A landscape with many peaks, sampled at points; each row gives a point and its height.
From any point a climber takes the steepest step (rise divided by distance) to one of its 4 nearest points. It stops when none of these is higher. Distance is the straight distance between rows; heights are no part of it.
Miz: [-20  30 -83  49  24 -47  42 -65  31 -55 -13   9 -23 -27]  height 4.88
tupo: [  9  22 -39  40  50 -60  39 -40  -5 -23  -9  -2   7 -23]  height 5.30
fupem: [ 31  -3  -5  19  54 -38  -1   3  -3   4 -19 -11  -7  -6]  height 5.70
Vulek: [-11  29 -58  44  41 -63  54 -50  -8 -30  -5   4   8 -24]  height 4.87
kir: [-36  -1  42 -24 -54  72 -14  24  17   0  37  15 -16  42]  height 6.57
sug: [-13   7  30   2 -26  75 -14 -57  19 -12  41  10  21  18]  height 5.41
mak: [ 14  -7  -6 -53  -3   9 -15  80 -39  39 -42  -6 -20   0]  height 4.97
Paf: [ 17   0   7  21  34 -49  12 -21 -32  12  -3  -7  22  -7]  height 6.30
Bozik: [-22  20  33  -2 -26 103  -9  -8  18 -23  38  24 -14  46]  height 4.91
rifek: [ 38 -11  -8  -7  53 -15 -12  33   8  15 -39 -10 -17  -4]  height 3.23
nebo: [ 31   4  -6  18  47 -44  10  -7 -10  -1 -16  -9   1  -9]  height 6.20
Zis: [-19   6  20  11 -37  17  -4 -84   3  -4  47  11  67 -14]  height 5.73
Mub: [-20 -14  51 -22 -49  34 -16   8 -15  17  29  -5   7  23]  height 6.28
pepam: [-13  21   6   5 -20  77  -9 -86  21 -16  47  18  46   0]  height 5.66
Daso: [ 14  10  -4  31  30 -55  23 -32 -34  -1   0  -3  26 -18]  height 5.72
libi: [  8   0  25  19   3 -36   9 -35 -39  15  12  -8  41 -11]  height 5.69
niduv: [-20   2  42  -5 -41  71 -19 -35  11  -2  40   8   9  24]  height 4.86
satel: [ 20   9 -14  30  52 -51  20 -24  -5  -8 -19  -4   5 -13]  height 5.81
Muvas: [ 40 -13 -20   4  48 -12 -22  26  47   2 -42  -2 -35 -10]  height 6.36
sulu: [-10 -27  38 -40 -46  11 -16  53 -43  38   0 -10  -6  15]  height 5.26
pizal: [ 21  -2  19  13  13 -37   3 -23 -39  13   4 -11  28  -9]  height 5.98
mati: [-12  30 -38  23  13 -60  43 -58 -37  -1  14  11  63 -35]  height 4.74
fulo: [ 37  -7 -36 -45  21  28 -14  71  13  19 -69  -4 -31 -10]  height 2.59
gefuz: [ -2  -4  30  12 -22 -12   1 -52 -32  15  33   1  52 -14]  height 5.07
raru: [-43  25   5 -17 -41  93  -5  57  33 -22  35  29 -32  55]  height 5.22
sapa: [-21   5 -77  56   5 -47  28 -59  44 -69  -9   8 -34 -33]  height 4.90
pekel: [-54  28  -8 -30 -50  81   6  85  42 -21  33  27 -25  50]  height 5.34
Vuto: [ 10 -20  38  -7  -3 -10  -8  14 -39  33   2  -8  11   4]  height 6.12
ridum: [ 25 -10  19   3  31 -33   5   2 -35  22 -12 -11   6  -6]  height 6.05
biru: [ -5 -19  53  -7 -40   9 -17 -18 -21  18  27  -8  28  13]  height 5.88
Vulov: [  4  -5 -56  53  27 -42   4 -37  70 -59 -16   1 -33 -23]  height 4.93
gede: [ 27   3 -28  33  53 -52   8 -18  39 -26 -18  -5 -19 -13]  height 4.75
lovel: [-16 -14  25 -48 -39  15 -16  70 -46  39  -5 -13  -9  13]  height 5.36
Kapo: [  9  13 -47  40  50 -55  24 -38  30 -38 -16  -3 -16 -21]  height 5.01
Ruri: [-16  -3  38  -1 -37  48 -14 -62   1   2  39  -2  38   0]  height 6.51
Pup: [ 28 -10  11 -21  31 -12 -11  52 -29  33 -35 -10 -14   3]  height 5.61
Lef: [ 40 -10 -16 -25  43   6 -20  53   6  17 -60  -7 -29  -6]  height 3.37
med: [-23 -17   3 -60 -52  18  -8  86 -39  37 -20  -9 -11   7]  height 5.35
sen: [-28   5  37 -13 -42  80 -12  -7  18 -11  41  13  -9  46]  height 5.53
mifiv: [  8 -15  37  -3  -8 -16  -4  -7 -40  25  14 -11  24   2]  height 6.21
begiv: [-12  14   0  18 -19 -37  21 -65 -38   6  34  -1  72 -31]  height 5.31
Punaf: [ 35 -11 -19  15  52 -18 -12   9  42 -14 -32   0 -27 -11]  height 1.48
nizo: [-34  22 -94  50   0 -44  38 -68  36 -67 -10  10 -34 -30]  height 4.89
ralu: [ 30 -16 -23  25  32 -27 -19   6  75 -29 -27  -9 -32 -24]  height 0.18
Dera: [  8 -18  12 -41 -10   2 -14  75 -44  42 -24  -6 -11   3]  height 5.14
Zisid: [-32 -16  48 -36 -59  45 -15  34  -5  16  29   2 -10  30]  height 5.99
Mugor: [-57   4   8 -53 -80  60  -3  77  23   9  26  10 -16  40]  height 5.45
Ful: [-40  -9  19 -58 -76  32  -7  78 -17  24  11  -5 -13  20]  height 5.63
kurag: [ 32 -10  13  -2  42 -26  -7  26 -22  22 -20  -6  -4  -3]  height 6.46
Mufe: [ 41 -16 -27 -14  30  11 -32  34  70  -5 -56  -3 -34 -22]  height 6.45

For each start below, name the point where the climber stops.
sulu: kir
fupem: Paf
mak: kurag
biru: kir
Vulov: Paf
Lef: Mufe
tupo: Paf
med: kir
ralu: Mufe

Call two points neighbours if one is among the 4 nearest of the other. Go from one point of each pair to the other, from neighbour to neighbour, staying as high as possible. Name the lowest point that can't be avoided.
kurag / kir: biru
kurag / Paf: ridum
kurag / Ruri: sug
Paf / Mufe: Lef
